Each row is a point on a landscape with many valleys, with its height.
From any point a ball takes the steepest step (drop divided by distance) to one of its 2 nearest points. It stops when none of these is lower. Distance is the straight distance between rows; heights are no part of it.
Q631 (h 346): [ -3  25 -20 -28  21  -1   4 -19  22   7 -21 -42 -22   5  11  59  58 -14
  16   0   6 -50  30 -30 -14   7 -14  50   7   4  -4 -11  46 -25  -7]
Q619 (h 300): [ 46  -2 -46   7  48  20 -26 -10   2   4 -29   3  -6  -2  25  20   9 -36
  40  27  28 -11  -4 -46   0 -12  17  15  15   4 -19  10  -7  -5 -28]
Q487 (h 793): [ 33  -8 -25  -8  67  37 -25 -21   2  15   3  32  33  -3 -22 -12 -34 -11
  34  27  41  25 -26   0  58 -27  23  31   3  48   2  21 -19 -13  14]
Q205 (h 580): [ -5 -13  17  21   7  33  -4  22  22  16   7  50 -29 -19 -17 -15 -16 -36
  38  30  32 -50  -3  -1   9   0 -11   6   1   6 -16  39 -26  19  -4]
Q799 (h 665): [-24  10  58 -29  11  38 -46   0 -18  43   5  52 -20  13 -37 -36 -30 -33
  -2  18  35   3 -11   9  24  24   2 -14 -17  -5  -5  45 -17  -5  32]
Q884 (h 173): [-27 -28  10  45 -68 -24  35  45  -2 -59  55  -4  20 -14   7  -1   6  30
 -31 -34 -35   5  21  36 -18 -21  -9 -22   5 -32  18 -16   0  19  11]
Q712 (h 639): [ 14 -28 -34  11 -39   9  54   2  13 -22  12 -14 -33 -35  51  22 -13  23
   3   4 -16 -46  32 -14 -32  43 -31  10   8 -24 -10 -17  -6  37 -43]
Q497 (h 732): [ -5  -3  23  36   4  -1  -3  16 -16  -8   6  32  54  27 -42 -25 -33  25
   7 -12  -2  65 -26  24  55 -29  42 -42   5  -7  35  -2 -19   4   3]
Q429 (h 495): [ -9 -26 -23  43  -7   8  30  -5  24 -14 -19  18  -4  10 -29  -3 -11 -12
  33 -20  11   3   1  -9  26   5  -7  -8  19 -23  19   0  15  11 -11]
Q553 (h 310): [ 18 -20  43 -29   7  35  17 -32   4  -5  10  27 -21  -3  33 -38  -5  19
 -23  28   4  -7 -30 -26  -9  84 -61  -7 -21 -35  -1  23 -24  15  -9]
Q565 (h 349): [ 25  21 -38  19  33  41 -16  21  -6  22  -6  -7  11 -20  30  34  22  -6
  66  39  30 -40  28 -15   5 -40  15  56   9  23 -28  -5   2   4 -33]
Q693 (h 320): [-44  -7  -5  39  -6 -14  18   5  11   4  -2 -23  36   6 -66  14 -18  12
  20 -36 -13  31   5  49  66 -45  24  17  20  12  36 -23  17 -11  31]
Q965 (h 684): [ -1 -34 -24  36 -54  12  47  -4  16 -34  20 -14  46   3   0  -5 -40  62
   5 -16 -34  56  12  36  25   9  -9 -10   9 -11  35 -40   6  38   1]
Q922 (h 135): [-29  -7   2   0  23  14  36 -34  16  16  28 -29  46  -6 -35  12 -31  46
  -1 -26  -9  19 -19  44  61  -8 -17  36   3  35  37  -3  16  -1  38]
Q146 (h 137): [-26 -19   5  41 -53 -44  21  54  -3 -48  33   6  -9  -7  10   1  25   0
 -20 -26 -27 -16  25  19 -40 -34   8 -39  17 -31   4 -16   5   3   0]
Q832 (h 105): [-15  -5  31  18 -45 -42  25  47  -5 -33  34  -3 -26 -23  13   1  26   5
 -27 -10 -10 -41  17  18 -48 -16  -4 -26  -1 -17   1  -4 -20  22 -12]
Q532 (h 536): [ -9 -17  -5  67 -11   9  -1  40  -2 -17  12  39  -5  -3 -17 -25 -43 -10
  43   5  14 -10  -5  11  18 -15   9 -24  16 -20  13  22 -23  24 -28]
Q762 (h 392): [ 14   8 -25  -4  30  53 -20  13  34  18  -9  39 -20  -4  -7   9  25 -79
  54  30  33 -52  25 -44  19   5   7  62  13  -4 -22  39   5 -24 -19]
Q862 (h 681): [-54   9  59  14 -24  17 -15  44 -20  19  31  37 -15  -5 -50 -35 -27 -43
   2  -5  16 -23   0  24  27 -11  26  -9  -9 -12 -11  38 -20  -9  37]
Q445 (h 127): [ 25 -24 -53  -3 -50 -19  21 -24   4 -31 -17 -25  37  31  23   7  -5  24
  -8 -28 -58  70  20  -5 -11   4  20 -35  15 -19  21 -75  37   3 -19]
Q493 (h 629): [ 42 -30 -11 -47  37  14  17 -57  17 -20  -1 -27 -33 -18  46  19  16   5
 -29  15   5   8 -20 -46 -12  53 -67  22 -14 -16 -13   0  -3 -12  -3]
Q959 (h 297): [ -9  -9 -15 -45  56  13   6 -34  45   2   6 -26  -8  -2 -30  25  29 -38
   4 -10   5 -15  -1  -5  32  12 -24  77  -5  34   2  19  35 -32  32]
Q826 (h 214): [-19  30  37 -36   6  28 -32  27 -12  68  31  31 -13 -36 -26 -19 -19 -16
  -3   8  20 -49   0  32  10 -21  15  47 -25  51 -33  50 -19 -13  39]
Q215 (h 587): [-19  33  41 -82  51  32 -47 -30 -13  56  27  11  14   3 -27 -12 -18  -3
 -16  12  12  20 -20  11  33  10   0  23 -31  45  -1  46  -2 -31  62]
Q919 (h 133): [-30  23  39  22 -35 -49  13  46 -15 -12  29 -22 -15 -17 -13   6  38  -2
 -35 -11   0 -51  13  32 -41 -35   8  -1 -14  12 -20   6  -7   5  16]
Q365 (h 159): [-10  28  34  -3 -21 -56 -20  36 -27 -11  -7 -27 -18 -12  11   9  45 -19
 -39   1  -1 -36  10   4 -72 -35  17 -24 -15   8 -34 -12  -2   0  -9]
Q324 (h 150): [ -3 -17 -18  12 -34 -38   8   7  -8 -38 -22   8 -22  12  31  -6  13  -7
 -17 -18 -32   3  16 -30 -53  10  -1 -55  14 -36  -1 -26   5   5 -38]
Q277 (h 240): [-12  46  23 -51  15   9 -27  15   7  70  16  -4 -21 -41 -20   7  21 -16
 -22  -7  11 -64   7  32  -2 -21   3  69 -31  58 -36  36  -5 -25  40]
Q840 (h 656): [ 26  15 -53   9 -20 -14 -11  21 -27 -18  -4 -39  -2 -14  52  40   1  26
  12  20 -10   0  23   2 -52 -31  33  -1  14   6 -25 -25  -1  23 -44]
Q792 (h 419): [-48  -1  35  24  -4 -11   5  13   6   9   1  -4   7   9 -56 -13  -2 -15
  -3 -30  -2  -5  -1  24  33 -10   1   4  -1   6  15   0  16 -25  38]
Q882 (h 379): [ -7  14   1 -20  20  28 -11   0  31  15 -20  12 -23   5 -23  18  45 -75
  28   4  23 -61  34 -23  16  -1  -2  58   1   9  -7  24  27 -43  -1]
Q678 (h 700): [  6 -17 -24  25 -36 -10  34 -22   6 -26   1  -6  61  26  -1 -17 -22  45
 -10 -20 -38  83   0  30  35  -4   8 -25   5 -16  46 -53  12  16   0]
Q866 (h 606): [ -8  14  40 -81  58  30 -34 -30 -12  44  39  15  -4 -16  -1   3 -20   8
 -12  26  21  13 -28  11  25  21 -34  44 -38  41 -16  55 -24  -9  52]
Q94 (h 209): [-19 -24  16  34 -66 -20  34  16  11 -52  34  18  12  12   7 -22   7  20
 -27 -41 -51  11  10  13 -15  19 -30 -33  -2 -47  18 -23   2  11   7]
Q145 (h 634): [ 19  24   1 -31  16 -24   9 -16  15  13  -3 -43 -41 -20  43  37  40   3
 -28  16   4 -62  18  -2 -44  10 -31  36  -5  24 -35  13  -7   5  -6]
Q118 (h 182): [-31  23  35  -9 -19  11 -18  53   0  39   8  19 -31 -26 -30 -13  -6 -49
  10   3  28 -64  12  29   1 -25  22  36 -16  17 -36  42 -13  -9  24]
Q138 (h 203): [  3  19  14   4  -1 -35 -34  24 -13  11 -30   3  -4  15 -11 -17  37 -20
   0  -4   9   1  -1   2 -27 -45  40 -24   5  16 -14  -2   6 -13   4]
Q968 (h 667): [ -5 -39 -15  52 -44  16  57   8  20 -43  28  14  14 -20  -1 -17 -37  39
  24 -12 -19   8   1  28  15  22 -28  -5   1 -31  30 -23  -3  37 -11]
Q53 (h 624): [ 11 -10  26 -51  51  20 -12 -42   0  13  11  14  -1 -10  -2  -5  -4  -1
  -3  21  25  18 -22  -9  11  24 -38  21 -22  23  -7  33 -15  -1  19]
Q5 (h 603): [ 33 -44 -68 -12   7  29  29 -57  26 -29   1 -47 -15 -24  54  49 -15  15
  13   6  -9  26  -2 -32  14  49 -20  43  11 -39  -2 -30  31   5 -30]
Q890 (h 783): [ 35  16 -26  21  53  18 -41   0  -2  32 -28  32  33   9 -34 -19 -24 -25
  39  14  41  23 -11  10  47 -49  53  15  12  49   1  14 -22  -9 -11]
Q807 (h 265): [-15  -9  -4  42 -33 -53 -12  39 -10 -38 -22  14  -4  28  -8 -10  34 -36
  -4 -25  -9   7   9 -24 -35 -36  33 -57  23 -44   9  -7  19 -19 -16]
Q928 (h 153): [ 29  -8 -32  12 -61 -32   4   5 -20 -36  11 -17  39  11  34   2  -9  51
 -28 -18 -54  64  19 -11 -19 -20  24 -43   7  -7  10 -57   2  19 -25]
Q978 (h 657): [  2   1  22   6 -10  -5  10  12 -19  -3  12  16  -9  -9  13 -17 -15  27
  -7  18   0  -7 -16   4 -37  18 -22 -25 -16  -1  -7   7 -39  25 -18]
Q423 (h 241): [-19 -27 -27  66 -34 -39  12  24  13 -40 -18  12   2  21 -15  -2  16 -29
   7 -30 -19  11  20  -4  -4 -13  28 -37  27 -56  23 -17  37  -7  -7]
Q730 (h 593): [  0  -8  12 -10  28  40  11   7  21  30  35  21 -29 -35 -16   4 -19 -28
  28  14  27 -46  -6  21  16  15 -20  41 -23  27 -19  48 -33  10  15]
Q62 (h 447): [-36  32  48   7  -9 -41 -13  24 -44  -4  31 -12  43  32 -28  -2  28  30
 -58 -35 -23  39 -26  24   0 -31  22 -37 -21 -22   5  -6  13 -27  36]
Q896 (h 322): [ -4  -1 -22 -49  37   3   8 -33  50 -10 -14 -50 -14   8   2  56  54 -34
  13 -12  -6 -26  10 -23  22  11 -25  74   5  14   2   5  53 -39  18]
Q408 (h 239): [ 61 -35 -27 -45  77   3 -17 -59  -2 -11 -27  -3  -2  19  33  -4 -10   0
  -5  27  23  59 -35 -62  20  26 -12  -5   6 -15  -8 -11  -8 -13 -16]
Q827 (h 647): [ 27  31 -19   2   3 -34 -31  19 -28  15 -22 -27  -2  -7  38  26  21  17
  -3  26   4 -21   8  -9 -62 -51  25 -21  -2  19 -33  -9  -8  19 -23]
Q536 (h 535): [ -6  37  29 -39  27 -24 -20 -27   2  36  -4 -37 -11 -11 -10   2  27   0
 -34   5   9 -17  -6   4 -20  -1 -14  15 -14  52  -6   9  12  -9  38]
Q180 (h 364): [  2  50  -9 -10  13  14 -15   8  17  23 -30 -18  -8  11   0  41  65 -44
  31  -6  18 -54  40 -33  -5 -22  12  72  17   9 -14  -6  47 -47  -7]
Q742 (h 506): [ 12  25 -13 -34  11 -37   6 -27 -17  10  -9 -61   9   0  36  25  15  51
 -41   1  -4   9  -5  12 -41  -5 -13  11 -20  34  -8 -34   2  20  13]
Q326 (h 470): [-32  50  58 -23  12 -37 -39  11 -43  24   4 -24  35  29 -23 -12  30  38
 -58  -8  -5  39 -24  36  -9 -23  12 -22 -29  20   1  -9   6 -15  35]
Q901 (h 357): [ 12   2 -31  27  16  18   0  15   9   8  -5  -8   5 -23   5  17   2   9
  37  10  23 -27   8   8  11 -30   6  28   8  28   4  12  -8  14 -21]
Q627 (h 383): [-48   1  18  50 -15 -27  11  28  -8  -8  28  -8  29  11 -53  -9  -4  10
  -8 -43 -12  19  -4  32  32 -44  18 -16   7 -11  20  -5  12 -20  41]
Q252 (h 521): [ 15 -27 -10   7  22  21  16 -34  22  -3 -15  19  -5   5 -13 -15 -23 -14
  20   6  19  10 -16 -24  18  29 -24  -8   7  -4  11  12   4   4  -8]
Q352 (h 648): [ 11 -24 -15   1 -11  13  36  -5   6 -16  13   0  -9 -24  29   0 -21  40
  -5  13  -7 -15   9   2 -16  24 -39   3  -4  -9   3  -5 -22  32 -17]
Q707 (h 734): [-29   3  31  33 -26 -15 -13  50   3   0 -14  27 -40  15 -45 -24   8 -69
   1 -10  23 -36  17   5  -2 -17  27 -18  15 -26  -8  24   2 -17   7]
Q61 (h 627): [ 15   0   2 -25  15 -10  41 -13  25   8  15 -41 -45 -32  23  45  35  -6
 -17  12   1 -78  16  -1 -11  35 -57  47 -12  11 -20  22   1   9   0]
Q629 (h 281): [-70  35  65 -31 -21 -15  -9   7 -11  39  25 -12 -21  -9 -55 -13  13 -32
 -37 -25  -3 -24   2  30  16   3   0  14 -24  15  -8  23  16 -32  64]
Q412 (h 543): [ 19 -23  -4  14  -3  22  21 -14   1 -14 -11  39  10  12   9 -39 -37  22
  15   3   3  35 -13  -9  13  30 -18 -28   0 -18  28  -8 -27  27 -13]
Q843 (h 242): [ -8  -9 -31  29  20   2  26 -23  26   5  -6 -27  48   6 -40  21 -23  25
  32 -28  -3  33   2  35  60 -26  15  30  20  28  36 -11  22  -6  17]
Q405 (h 328): [ 27 -37  17 -28  19  18   8 -26  12 -13 -15  37 -43  -6  39 -27  -5 -10
 -12  22  11  -1 -18 -42 -24  65 -45 -29  -1 -31  -3  13 -20   6 -13]
Q134 (h 630): [ 21 -19 -64   7 -55  18  52 -20  13 -27  19 -37 -29 -42  67  34 -17  20
   7   0 -41  -6  32 -12 -30  52  -7  13   2 -31  -5 -40  19  19 -32]
Q249 (h 420): [-57   7  34  19 -20 -37  14  15 -27 -30  30 -28  45  13 -40  -2  29  32
 -46 -46 -27  35  -9  45  25 -30  11 -21  -2 -11  22 -10  16 -13  49]
Q102 (h 617): [ 28 -19 -79 -11 -25  29  35 -32  22 -26   7 -58 -12 -37  63  68   1  33
   9  18 -37  15  26 -17  -9  42  -3  45   7 -41   2 -49  49   0 -36]
Q608 (h 560): [ -2  -4  21  32 -10   6 -45  46 -12   2 -18  56 -23  11 -17 -39 -20 -50
  25  31  38 -23   0 -12 -19 -16  26 -47   6 -15 -10  22 -24  11 -13]
Q296 (h 577): [  7  -6 -45  52 -18  -6  -7  18 -12 -18 -37  24  -6  22   8  13   0 -37
  54  11   5 -10  13 -40  -9 -20  48 -40  37 -45   4 -17  16   5 -50]
Q210 (h 619): [ -3 -16   8 -16   7  14  53 -24  31 -10  40  -9 -48 -43   7  25   7 -13
  11   4  26 -64  11  -2  16  37 -65  52  -9  13  -4  29  -2   0  -1]
Q609 (h 747): [-10  -8  10  39  -3   1  13  -7   0  -9  -8  46  35  34 -54 -32 -31 -10
  30 -10   2  48 -14  -5  55  -1  19 -31  19 -16  36  -4  -8   1   0]
Q508 (h 711): [-22   6 -25  37 -17 -22  16   6  14 -10 -37 -24  -6  18 -16  28  40 -17
  21 -30 -15 -22  29   2  -7 -20  20  13  23 -15  14 -27  45 -12 -15]
Q189 (h 618): [ 20 -31 -28 -35  13   9  43 -55  34 -18   0 -49 -25 -12  40  31   9  10
  -6  -4  -9  -6  -2 -25  -6  48 -45  35   1 -20   0 -14  28  -2  -4]
Q844 (h 517): [ -2 -39 -33  70 -16  26  30  10  23 -24  -5  16   5  -3 -18  -1 -34   1
  56   7   7 -10   9  12  27  -6  -1   6  17 -18  20   5  -7  27 -22]
Q651 (h 551): [-29  51  38 -71  31  -9 -37 -17  -7  62   3 -24  -5  -5 -23  -1  20  -7
 -41 -15  -3 -10  -8  20  -7 -11   8  30 -23  55 -19  23  19 -35  57]
Q17 (h 558): [ 26 -14  -4   4 -11  -6   9 -14  -6 -23 -24  30  11  29  15 -38 -16  29
 -10   9 -18  47 -16 -17 -14  19   0 -57  11 -27  18 -28 -15   9 -26]
Q579 (h 697): [ -1   9 -49  10 -11 -30  12 -22  -2  -7 -42 -49   4  31  -7  46  34  -3
   2 -21 -19  18  28 -22 -17 -10  37   1  36 -20  14 -44  61 -20 -20]
Q743 (h 640): [ 27  34 -13 -21  15 -26 -13   8 -19  17 -15 -43 -25 -29  49  38  32  16
 -17  30   7 -51  17   1 -62 -19   2  16  -4  32 -43   3 -10  19 -12]
Q666 (h 212): [  0  -1 -11 -14  26   4  18 -44   6  10  12 -34  54  -6 -11  10 -24  66
  -4  -3   1  41 -24  34  41   1 -21  22  -4  46  29  -9   2  16  21]
Q790 (h 605): [ -2 -25   1 -19  26  49  30 -13  32  -2  43   4 -29 -34 -17  12 -26 -26
  24  10  20 -37 -12  11  39  27 -47  60 -10  22   6  44 -14   5  17]
Q801 (h 728): [ -8  18   3  37 -25 -10 -18  57  -1  -5 -27  16 -22  -1 -25  -3  22 -48
  31  -1  13 -55  19 -22 -19 -34  27  -4  10 -21 -18  19   0  -7 -25]
Q299 (h 179): [  5  28  34  -9  -3 -42 -54  36 -21  23 -33  -3 -25   2  14  -5  35 -29
 -21  25  19 -32  13   1 -63 -41  32 -41  -1  16 -39  19  -4  -4 -11]
Q537 (h 649): [ -6  17  53 -44  29  35 -44  -8 -30  48  10  58  -4  -2  -2 -24 -20   7
  -8  52  24   7 -23  12   5  37 -21 -15 -27   7 -17  56 -41  10  18]
Q214 (h 278): [ 32  12 -27 -14  48  13  -2 -37   7  11  13 -44  28 -12   9  20 -20  49
  11  10  19  30 -13  23  37 -24   3  31   3  58   6   0   0  13  18]
Q237 (h 168): [ 55 -33 -13 -23   0  37  23 -57  10 -25   0   1  19  13  61 -12 -33  51
  -8  10 -17  52 -18 -24  22  55 -30 -24  -5 -14  14 -29 -11  13 -14]
Q668 (h 469): [-12  -7 -12  26  -3  17   3   7  27  12 -30  24  -7  11 -35  -1   3 -61
  38 -10  20 -23  13 -10  22   4  12  10   9  -5  14  23  13 -19   6]
Q44 (h 116): [ 39   3 -41  -9 -35 -27  -1 -16 -28 -20  -7  -7  31  14  51  -2 -15  46
 -23   5 -32  68   5 -22 -34 -15  34 -63  14   3   1 -53 -23  19 -41]
Q338 (h 115): [ 18 -10 -11  -4 -49 -41  -6  20 -27 -38  12   0   1  10  52   1   5  21
 -36  -3 -37  19  13  -7 -74   2  -7 -61   4 -19  -9 -34 -16  11 -33]
Q670 (h 762): [-11  -6  -2  42  22  11 -11  -4   7   1 -33  37  20  29 -68 -27 -24 -50
  36 -12  18  28  -8  -5  52 -18  35 -23  24  -4  32   5   9 -14  17]
Q874 (h 669): [ 24   5 -42  12 -11 -29   9  -7 -15 -13 -23 -28   9   0  28  23  -7  28
   0   1 -11  18  21  -3 -24 -16  25 -20  11   8  15 -29  16  11 -22]
Q22 (h 191): [ -7 -23 -14  25 -34 -28  28   4  19 -33 -28   4 -17  27  -2 -11  21 -21
  -8 -38 -29   4  23 -28 -21  17  -5 -34  19 -52  18 -26  28  -4 -14]
Q524 (h 773): [  3   5 -12  39  13  15 -21  20   6  15 -27  31  31  17 -48 -15 -18 -43
  42  -7  20  15  -7  -1  47 -48  59  -2  11  24   9  13  -6 -16   5]
Q356 (h 271): [-69  31  61 -32   2  15   4   0 -15  39  44  -7   3 -16 -36  -2 -14   5
 -12 -20   0 -12 -14  29  24  17 -19  23 -34  22   6  33   2  -2  41]
Q207 (h 47): [ 18 -39 -35 -14 -51  -4  44 -46  22 -28 -14 -22  29  18  29   0 -16  23
 -18 -37 -41  70  14  -8   7  47  -8 -15   5 -24  33 -66  39   7 -11]
Q625 (h 588): [ 41 -34 -59  -5  10  22  16 -44  24 -23 -12 -16  -7  -9  50  12 -30   4
  23   2 -14  15  -3 -38   1  42 -11  -2  10 -29  -1 -20   7  21 -30]
Q105 (h 326): [ 37  -3 -32  -7  53  23  -8 -17  10  15   8 -19   7 -17   2  20  -2  13
  21  12  24   4  -1   0  24 -16  -7  54  -3  41  -5  11 -12   1   7]
Q819 (h 683): [-57  14  57 -22 -17  33 -50  25 -17  40  -2  44 -13  24 -62 -38 -30 -59
  -4 -13  29  -2   1   9  39   7  27  -9  -8 -23   5  42  -5 -24  47]
Q175 (h 682): [ 18  11 -53  -6 -17 -40  -8 -12 -23 -12 -37 -43  12  24  37  35  24  13
  -3 -16 -24  34  23 -13 -39 -18  49 -23  27  -2   3 -46  36  -6 -34]
Q998 (h 520): [  5  32   5 -39  24 -47  -6 -27  -1  22 -23 -60  -1  -8  16  23  40  24
 -42  -8  -2 -19  19  11 -52  -8  -9  20  -8  37  -4 -18  15  -5  23]
Q617 (h 716): [ 21  -6  -8  24 -17 -20  14  -4 -15 -28  15  20  65  39 -10 -21 -31  56
 -12  -9 -24  86 -19  12  41 -22  29 -45   9 -11  34 -31 -16   9 -11]
Q128 (h 279): [ -2   9  40 -23 -14  15 -13   9 -31   9  11  24  32  28  17 -19   4  65
 -56  22 -37  31 -42  13 -19  52 -26 -49 -31 -26  13   8 -44   9 -17]
Q167 (h 237): [-15 -24  28  27 -44  -2  15  39 -22 -47  27  46  11  24   3 -41  13  21
 -23 -14 -29  17 -15  12 -16  16 -18 -51  -5 -52  27  -1 -18   5  -7]
Q448 (h 550): [ -9   1  19  45 -22  -7 -17  46 -21 -22  -1  43 -13  -5   8 -33 -22 -15
  21  14   7  -3 -14  -5 -15 -23  15 -47   8 -11  -2   8 -27  29 -33]
Q453 (h 573): [ 35 -23 -38  -1 -22  10  19 -11  -8 -16 -19   7  -5   0  61 -17 -33  23
   6   3 -26  22  -7 -34 -17  32  -8 -39  15 -29   3 -38 -14  18 -43]
Q614 (h 325): [ 43   5 -60  -2  66  40 -26  -4   4   1  -3 -29  -4  -7  42  48  11  -7
  46  41  31  -9   5 -40  15 -12   8  53  20   9 -29  -5   4  -6 -27]
Q939 (h 347): [ 33 -31 -19   0  22  17   7 -29   9 -22 -24  38 -45  -5  34 -20 -12 -32
  22  29  12 -12  -2 -63 -18  57 -30 -28  16 -46 -15   9  -8  -5 -32]
Q806 (h 721): [-21  21  -2  39 -15 -17   0  35   7   5 -15 -16  -7   2 -26  20  30 -25
  21 -13   7 -41  21  15  -4 -37  15  18   9   4 -10  -6  18  -4 -13]
Q680 (h 662): [-17   5  59   6 -16 -18 -25  28 -28   8   7  30 -23   0   9 -30   2   4
 -16  27  17 -23  -7   5 -38  11 -12 -41 -12  -5 -25  14 -40  11 -10]
Q15 (h 243): [-66  40  48 -25 -24  -7 -34  42  -7  48  -1  -1 -23  -3 -55 -15  11 -44
 -25 -31   2 -36   9  34  16 -30  42  31 -12  20 -32  22  15 -41  56]
Q876 (h 670): [-29   8  59  17 -13   3 -16  26 -14  18  18  24 -25  -7 -27 -28 -10 -20
  -2  10  17 -37  -6  15  -8   5  -7 -24 -14 -13  -5  22 -32  14  13]
Q713 (h 119): [ 32 -31 -29  -8 -34  29  41 -65  30 -31  -9  -6  35   8  48 -13 -38  39
  -4 -17 -39  59   1  -9  23  51 -29 -15  -3 -21  20 -55   9  15 -13]
Q230 (h 208): [ 53 -32  -5 -54  52  21  -1 -70   8 -19 -13   1  11  11  50 -10 -16  32
 -19  19   2  66 -48 -45  18  55 -39  -9  -3 -13  -2 -11 -20  -7  -8]
Q664 (h 638): [-15  14  54 -31  30  22 -21 -15 -16  38  12  15   3   1 -11 -21   4  24
 -21  25  18  16 -34   6   6  27 -23 -13 -32   9   9  31 -20   1   6]
Q374 (h 294): [  6  -5  44 -28 -12  29  23 -13 -15  -6  16  14   4  11  23 -30  -4  49
 -44  19 -27   9 -35  -3 -31  78 -53 -24 -30 -30   1   5 -39   9 -12]
Q36 (h 566): [  1  37   8 -68  64  11 -49 -23  -2  56   6 -13  10  -4 -21 -10   8 -11
 -19   2  13   9 -20   8  19 -17   9  49 -21  67 -16  31  13 -36  52]
Q997 (h 658): [ -3 -24   4  37 -27  29  50   7  12 -19  31  28  -4 -30   4 -21 -43  32
  16   4  -7 -23 -10  12   3  35 -45 -12  -1 -19  11   1 -24  45 -12]
Q51 (h 231): [-11  14   7  35 -19 -46 -40  55 -18 -19 -29   6   6  20 -10  -1  23 -29
  -4 -13   9  13   7   1 -21 -69  50 -37  12  -9  -8 -17  23 -15  -9]
Q972 (h 272): [ 47 -20 -36 -26  77  14 -48 -37   2   2 -27   4  -9   0  30   5   6 -39
  10  42  22  30 -20 -57  13   7 -11  10  10  -2 -26   5 -11  -1 -25]
Q16 (h 490): [ -1  32  22 -33   9 -38  -7 -16 -36  14   7 -41  43  12   4   0  11  57
 -50 -10 -11  25 -21  26 -17 -10  -9 -14 -20  30   5 -24   1   8  23]
Q969 (h 211): [-45  30  44  12 -24 -24 -32  65 -14  27   9   2 -24 -14 -44  -8  15 -33
 -15 -11  19 -47  10  38  -9 -51  42   7  -2  17 -39  24   6 -17  29]
Q745 (h 218): [-38   8  27 -15  23  14  17 -21   9  27  31 -17  16  -8 -32   7 -18  19
  -2 -15  -1  -7 -14  35  27   7 -19  31 -19  34  18  16  -4   2  37]
Q859 (h 267): [-10  21   1 -48  39  26 -11  -3  28  41   7  -4 -17 -19 -24  22  19 -29
  10  -4  12 -41   5  17  21 -11 -16  81 -15  56 -15  30  18 -27  32]
Q424 (h 570): [ 19  -1  -4  25   7  22 -32  31  11  16 -17  57 -35 -17  -5 -26 -12 -63
  39  27  35 -45   9 -28  -7  -7  24   2   6  -1 -28  38 -22   8 -16]
Q26 (h 86): [ 32   4 -23 -11 -28 -38 -25  11 -48 -18  -8  -9   7   4  51  12  -7  41
 -27  16 -21  38   9 -15 -62 -16  21 -53   7  10 -23 -35 -34  21 -42]
Q287 (h 448): [-18   8  -1  -7  16  -4  -3  -4  21  25 -22  -1  -7  -1 -42   2  17 -31
  11 -28   9 -26  -2  11  22  -9   7  31  -1  22  13   8  28 -29  27]
Q329 (h 562): [ 19  -1 -23  35   6 -12 -15  25 -17  -7 -34  25  -4  14   8 -13 -17  -8
  36  18   6   5  -5 -20 -11 -26  37 -36  25 -11   2  -4 -15  19 -40]
Q511 (h 260): [-13   7  37   7 -23   2  -4  23 -28 -16  29  25  28  33  -5 -26  -2  48
 -34  -2 -34  25 -35  19  -3  15 -10 -39 -20 -31  15   5 -32   4  -2]

For each start below, name the point where the ball stops.
Q631 | Q118
Q819 | Q627
Q145 | Q429
Q651 | Q627
Q806 | Q429
Q405 | Q832
Q807 | Q832
Q614 | Q207
Q102 | Q429
Q189 | Q429

Call two points neighbours if one is among the 2 nearest of the other. Go from one point of each pair to the other, from neighbour to neighbour, staying as low as possible. Name the highest point that can't be avoided.
Q26 and Q832 | Q807
Q922 and Q118 | Q629
Q832 and Q118 | Q901
Q207 and Q26 | Q928

For each start below, name every point that the ball comes to, in order.
Q939 | Q405 Q553 Q374 Q128 Q511 Q167 Q94 Q884 Q146 Q832
Q762 | Q882 Q180 Q631 Q896 Q959 Q859 Q277 Q826 Q118
Q36 | Q651 Q536 Q998 Q742 Q16 Q326 Q62 Q249 Q627
Q134 | Q102 Q5 Q625 Q453 Q17 Q412 Q252 Q429
